Points, in no order, along strands that fork and pass close to each other.
Two points are linked if the straight distance between their rows is under 70.3. Some points are linked to none.
K_538: [-22  18  29 -23  15   8  -1   6  10  19   9  -6  13   8  -2  -2  -7 -16
   4  -2]
K_640: [ 32 -12  -2  48   9  -9   2  13  21   2  11  -9  -8  19   0  -6  -1  20
   2  10]
K_990: [ 10  46 -14  44  -3   1  -9  21   3  -1  12  -8 -19 -26  10  16  23 -43
 -29  47]
K_409: [ 28  18 -51   1  -1  22  37   0   1  10 -20  -2  12 -16  22  36  12 -31
 -27 -31]
K_512: [ 10  -3  -7 -10 -20  -6   5 -16   1  30 -43  29  37 -41 -26 -10  10  14
  24 -20]
K_555: [-18   0  25 -30   2 -10 -32 -42 -30  15 -25  30  12  27 -27  -1  -6  10
  40  -1]
K_537: [  6   8  -1  42  13 -11 -17   4  -5 -42 -14 -17 -14  39  23 -21  -7 -19
  -3 -27]
K_169: [  5   8  -9  11  20  11 -11  -3 -24  14 -25   8   0 -23   1  -7  25  51
  42 -10]
K_507: [ 29  25 -39  18  -6  36  21  15  27  11 -23  -8  21 -32  22  38   8 -21
 -18   5]
K_245: [ -4  23   8  49  16 -12 -28  27  21 -37   5 -23  -7  17  29 -12 -10 -41
  -6   0]
K_735: [  0 -26  22  -7 -17 -16 -17   4  -3  -9  21  12 -16  -3 -33 -22 -29  44
  -3  16]
K_310: [-22 -47  23 -18  20 -15 -31  12  23 -44  17   4 -31  27  -9 -20 -14   9
  -6  -2]
K_340: [-32  40  21  38  35   0 -15  -1   5   8  12  -2  -8  16  -6 -13 -16 -23
   9   5]
K_186: [-26  35  -7   1  -8   0   5  26  -8  -9  17  -1 -13 -28 -29  -9   8 -27
 -48  27]
K_200: [ -4  13   7  50  49  24  14  15  11  18   4 -27   0  35  38  17 -12 -12
  24   1]
K_671: [-17  -7  33 -12  13   7  -8  10  29   7  13  -2   7  11 -16  -9 -24  12
   7  10]
K_563: [ -1 -42  10 -30  -8  11 -12  -4   5 -23 -30  11   8  14 -31   3  -9  -4
 -21  -9]
K_723: [ 19   6 -40  -9 -13  28  40 -15  10  11 -39  12  27 -11   7  29  -5 -18
 -11 -40]
K_339: [-25  -1   9  16  16 -28 -33  13   0 -51   3  -6 -32  24   7 -35   4 -24
 -13 -20]
K_954: [-20  31  25   7   0  10  -6 -22 -18   1   6   9  -3  15 -20 -14 -34  21
   6   7]
K_159: [ -9  31 -13  47   8 -23 -27  29   9 -23  23  -7 -34 -22  -4 -12  30 -37
 -31  37]
K_303: [-15  29  -9 -17 -20  20  34 -10 -24  18 -15  -1  22 -40 -13   7  -1 -22
 -29   2]
K_264: [-12  37   8  -2 -18   9  -8  31  18 -27  -9 -11  20 -23   3  -9  -9 -33
 -23  13]
K_230: [ 34  11 -45  43  15  29  19  10   8  -7 -11 -15 -10   7  41  27  22  14
   9  -5]
K_641: [ 34  -7 -34  -5 -25  -9  17 -11 -27  15   2   4   1 -31  20   3  23  57
  18 -12]
K_571: [ 11 -39 -24 -36 -30  -1  19 -45 -44   9 -39  29  10 -17 -20  17  -1  -1
  -4 -31]
K_412: [ -7 -32  18   2  15 -18  -5  15  33 -23  51  -8 -32  25   4 -15 -24  18
 -17   8]
K_356: [-13  24 -34 -16 -17  40  31 -37  -8  14 -25  20  27 -21  17  29  -7  32
  30 -38]
K_983: [-11 -51  24  -2  41  -7 -22  12   3 -20   2  -6 -24  44  -4  -9   1  10
  12 -10]
K_658: [ 33   8 -17  -9 -29 -18  21 -17  -5  17  -6   6  19   6   9  -3   3 -12
  -4 -29]
K_826: [  0 -24  10 -34 -28  18   9   1  23 -21 -29  -1  29  -2 -15  -1 -16 -25
 -31 -10]
K_394: [ 10  24 -27  25  23  36  14   4   6  11 -17 -12   6 -15  33  23  19  24
  26  -7]
K_33: [  2  41 -18  24 -10  13  13  16   0   9  14 -10  -8 -30 -16  14   6 -28
 -49  39]
K_227: [  9  -1  -2   6  -3 -33 -14   6  -6  15   4  21  -6 -14 -40 -24  19  -1
 -17  -6]
K_358: [-48 -14  27 -67 -18 -26  -7 -20  -9   3   3  20  16   1 -28 -10   2 -39
  -7  -3]
K_938: [-39 -10  30  -7  29 -16 -39 -31 -10   2  -7  32 -11  41 -39  -6 -16   0
  28   1]
K_977: [ 31  18  -5  56  15 -17  -3  11  18  24  12 -17   3  11  48   4  29   3
  45  16]
K_675: [ -2  20  17  -5 -34   6   0 -20 -13  -4  -9  11  18 -10 -22 -19 -31  31
   5   9]
K_820: [ -5 -12  14 -20  21  12 -10 -21 -27  11 -23  13   5  33  -3   8   1  17
  39 -14]
K_573: [ -8 -14   6  42  25 -27 -26  37  42 -19  35 -22 -31  -3  17 -10  22 -20
 -11  29]
K_528: [  7  53   1  12 -14  -2   8  12  -8  20  41 -25  -7 -19  42  18  22 -25
  -4  49]
K_94: [ -7 -14  16 -33 -34   9   2 -37 -21  13 -23  22  25  -5 -25   3 -33  24
  19   6]
K_883: [ -8  48   5  15  -8 -13 -16  30  17 -30  14 -10   4  -4  18  -9 -11 -48
 -15  11]
K_692: [  7 -34  13 -26 -24 -10   3  10   1   4  23   0   2 -21 -25  -9 -10  28
 -19  15]
K_677: [ -7 -36  20 -49 -12  23 -29  -2 -21 -28 -30  -5   5  -5  -3  -1   0  36
  18   4]
K_814: [-22 -49  19 -26  26   1 -38  -2 -37 -16   1  14 -42  15 -40   6 -11  22
  -2  11]
K_937: [ 13 -27 -19 -32 -10  20  29 -23  -9  10 -36  11  20   0  -8  22   1 -12
 -12 -32]
K_482: [ 10  -1   0  55  29  -2   5  11  17  12  37 -16 -28  24  -3   4  -7   8
 -14  24]
K_928: [ 12   9   7   0  -4 -17   3   3  -7  -9  30 -18 -16  30  22 -14  -2  -4
 -14  -9]
K_646: [ 24 -29 -18 -33 -29  31  42 -28 -10   3 -12   5  17   8  17  28 -29  41
  11 -19]
K_694: [-41  32  28 -23  22 -17  -9  13  10  10  35  -2  -5   3   4 -12   0 -36
   2   2]
K_778: [ 32   6  -6  18  11 -29   5  14  -1   9  23 -20  -8  34  40  -2  19 -19
   7 -13]
K_357: [  2   1  15 -23 -20   6 -13  24  31 -26 -16 -11  25 -10   1 -14  -4 -16
 -16  -1]
K_833: [-12  47  14  24  17 -14  -3   9 -10  16  47 -27 -17   4  33  -1   8 -19
   5  26]
K_254: [-58  15  26 -52   7 -25  -9  -4  -2  14  20  17  -2  -6 -25 -17   5 -34
  -4   0]
K_948: [ 28   5 -28  23  11   1  11  -7 -24  29   0   8 -12  -6   8   6  21  51
  32  -9]
K_729: [  3   5 -26 -17 -27  13  22 -33 -11  21 -33  22  31 -36   1   7  -2  26
  27 -25]
K_634: [ -7   0  13  38  43   8   2  24  22  12  45 -36 -23  19  23  15  -1 -13
  -8  28]
K_714: [ 12  19 -21   3  -6  -4  -1   0  -5  18 -33  14  21 -36 -15 -10  26   3
   4 -16]
K_4: [ 15 -38  15 -16   0   6 -19  17  -1 -26 -13  -9   0   6   1 -11   4  38
  11  -6]
K_61: [ 16  -8   7  14  22   4   5   0  -2  10  -3  -1   0  36   2  -1  -5  21
  23 -13]
K_422: [-16 -65  20 -10  48   8 -35  10 -15 -12 -16  11 -30  35 -32   7  -1  19
  17   3]
K_651: [ 28  -3 -10 -11 -18 -11  15   0 -18  15  18 -18   1 -14  21  -2  20  30
   0   1]
K_827: [ 11  21  -3  63   8 -24 -28  16   6  -2  13 -17 -22 -15  17 -16  39 -10
   4  36]
K_190: [  7   9 -56  -1  -5  33  36 -15  -1   6 -13  20  12  -3  29  36   9  37
  35 -44]
K_287: [ 45   6 -35  11 -13  -9  20 -16  -6   7 -22  18  12  17  11   1   7  15
  10 -38]
K_48: [-29 -14  41 -11  24  -2 -23  19  58  -6   3   4  14  16 -12 -15 -16 -16
  14   3]
K_252: [  2  27 -36  30  28  36   7  -3   7   9 -43  19  13 -12  12  15  22  27
  44 -30]
K_889: [-15 -12  17 -26 -14 -21 -11 -29 -41  24  10  34 -12   3 -51  -5 -20  14
   1   7]
K_760: [  0  24  -9  24   2 -37 -16  13   0  -8  23   5 -27  -2 -19 -25  14 -23
 -29   3]
K_577: [-28  23   1   2  16 -38  -6  30  59  -8  66  10 -24 -12  21  -7 -13 -45
 -13  33]
K_689: [ -8  10 -11 -10   1  24  19   8   0  16 -27   0  15 -32 -33  13   1 -39
 -46  -5]
K_36: [-18  10   5   2  14 -35 -11  31  28  -6  62 -11 -31  -9  15 -12  16 -25
 -20  28]
K_473: [-23  -8   7  29  21 -30 -29  28  19 -42  24 -16 -39  -1   7 -33  13 -10
 -16  10]
K_901: [ 43  28 -12  28  -1 -19  12   2  11  26  17  -9  13  24  46   5  14  -6
  32  -7]
K_224: [-17 -29  30  -7  31  18 -24  10  37 -24 -30   0  11  35 -17  -3 -13 -13
  10 -11]
K_383: [  1 -15  22   8  -3  -9  -9  13  11 -15  44 -20 -19   8   3 -20 -16  41
  -3  24]
K_337: [ 10 -16   2 -12   0  -8  -9  16  -4 -20   6 -14 -15  10   3 -12  10   6
 -19 -11]
K_253: [ 41  23 -29  40  -5  23   4  19  27 -12 -15 -14   9 -12  40  24  14 -13
   0  11]
K_261: [ -8  15 -10   5  29  31  -9 -13  -7  18 -47  22  16 -15  -8   7  18  34
  50 -20]
K_338: [  8  25  -7  69  30  24   5  13   7  -8  -4 -34  -6  22  54  22 -12 -14
  12  13]
K_886: [ 20 -54 -14 -36 -12  22  20 -26 -26  14 -26  23   7  13  -9  34 -21  35
  25 -14]
K_668: [ 21  30 -11   4 -10  -4  11   6  -6  25  26 -23   1 -27  36  12  35   3
   0  24]
K_875: [ 11 -69 -11 -41 -46  -9  15 -50 -44   4 -35  24  15 -28 -29  16 -26  -3
   8  -4]
K_367: [-13  11  10 -12  -1   0  -2 -26 -55   7   8  15 -23  18 -31  -5 -16  21
 -14   0]
K_852: [-16 -35  13 -45 -44  -4  12 -37  -1 -18 -23  15  31   4 -34   1 -26 -35
 -25  -4]
K_63: [ 38  -1 -56  19 -11   8  31  -2  15  11 -13  18  13 -10  26  22  23  32
  25 -30]
K_89: [  8 -28   1 -20 -41 -13  32  -3  -7  17  10  -7  20 -52 -22  -8  -1   7
 -24  13]
K_794: [ 11 -48   0 -30 -49 -10  35 -34 -27  12 -14  12  27 -54 -19  -5 -15  10
   4  -6]
K_845: [ -6  31  -8 -16 -45  16  35  -8 -16  -8   1 -11  18 -25  -2  -3 -21 -12
 -34   6]
K_82: [  5   7   9 -22 -32  19  27  -1  -2   3  16 -22  15 -13  10   2 -25  18
 -21  13]
K_754: [ 17   1  -8 -27 -27  36  38 -10  -2  -2   2 -25  17   4  34  20 -23  20
 -12  -8]
K_842: [-21 -11  26  19  56  22   5  19   8  14  25 -33 -15  35  14  10 -10   2
   7  10]
K_430: [-33  10   3 -18   5  19  -2  18   1 -11 -15   4  -3 -21 -42  -6   3 -36
 -48   5]
K_6: [ -3 -14  20 -47 -49 -15   9 -33  -2  -4  -9   9  33   7 -11 -13 -26  -6
   3  -8]
K_615: [-39 -16  35 -51   5   3 -29  -2 -20 -21   1  -2  -7   4 -11 -10   4  16
   9   9]
K_97: [ 23  19 -10  56  17 -13 -25  20  15  12  -2 -21  -5 -19  39   4  53 -14
  29  29]
K_862: [ -3  -3  14 -26 -25 -34  12 -25  -7  12  40  15  -8  25 -17 -15 -29  -4
 -15 -10]
K_919: [-29   0  20 -13  18 -19 -16 -27  -9  22   6  40 -14  27 -51  -9 -16 -11
  -4  -5]
K_260: [ 29  -5 -19  -1  -7 -30  -7  15  -5  18  -5   3   2 -22 -10 -13  43  -7
 -14 -15]
K_463: [ 24   5 -27  77  22  12   3  11  -1 -16  -9 -30 -22  14  49  10  19   5
  10  12]
K_64: [ 10 -43   3 -13  18  27 -12   8  14 -26 -51   7   8  28 -23   9   4  -3
  -5 -19]
K_101: [-43 -19  34 -65 -22 -14 -21 -17   0 -25  10  14   4   9 -18 -14 -13  -6
   2  12]

A fork is a point with three links, a tip a point with one. Leave the first point through the second and follow the links. Name the first fork or tip that comes.
K_261 / K_169: K_833
K_6 / K_94: K_230
K_615 / K_101: K_826
K_937 / K_571: K_814
K_224 / K_48: K_159
K_990 / K_33: K_886
K_227 / K_260: K_658
K_264 / K_883: K_577

Follow the links from the first point to the second, and from the first to the third. Name the last point that the two ways share.
K_310 / K_640 / K_261: K_230
K_64 / K_577 / K_367: K_826
K_287 / K_677 / K_845: K_159
K_303 / K_658 / K_615: K_159
K_883 / K_367 / K_254: K_826

A fork is a point with three links. Follow the links from the first point to the second and name the forks in between, in order.
K_357 / K_101: K_826
K_555 / K_833: K_230
K_754 / K_254: K_159
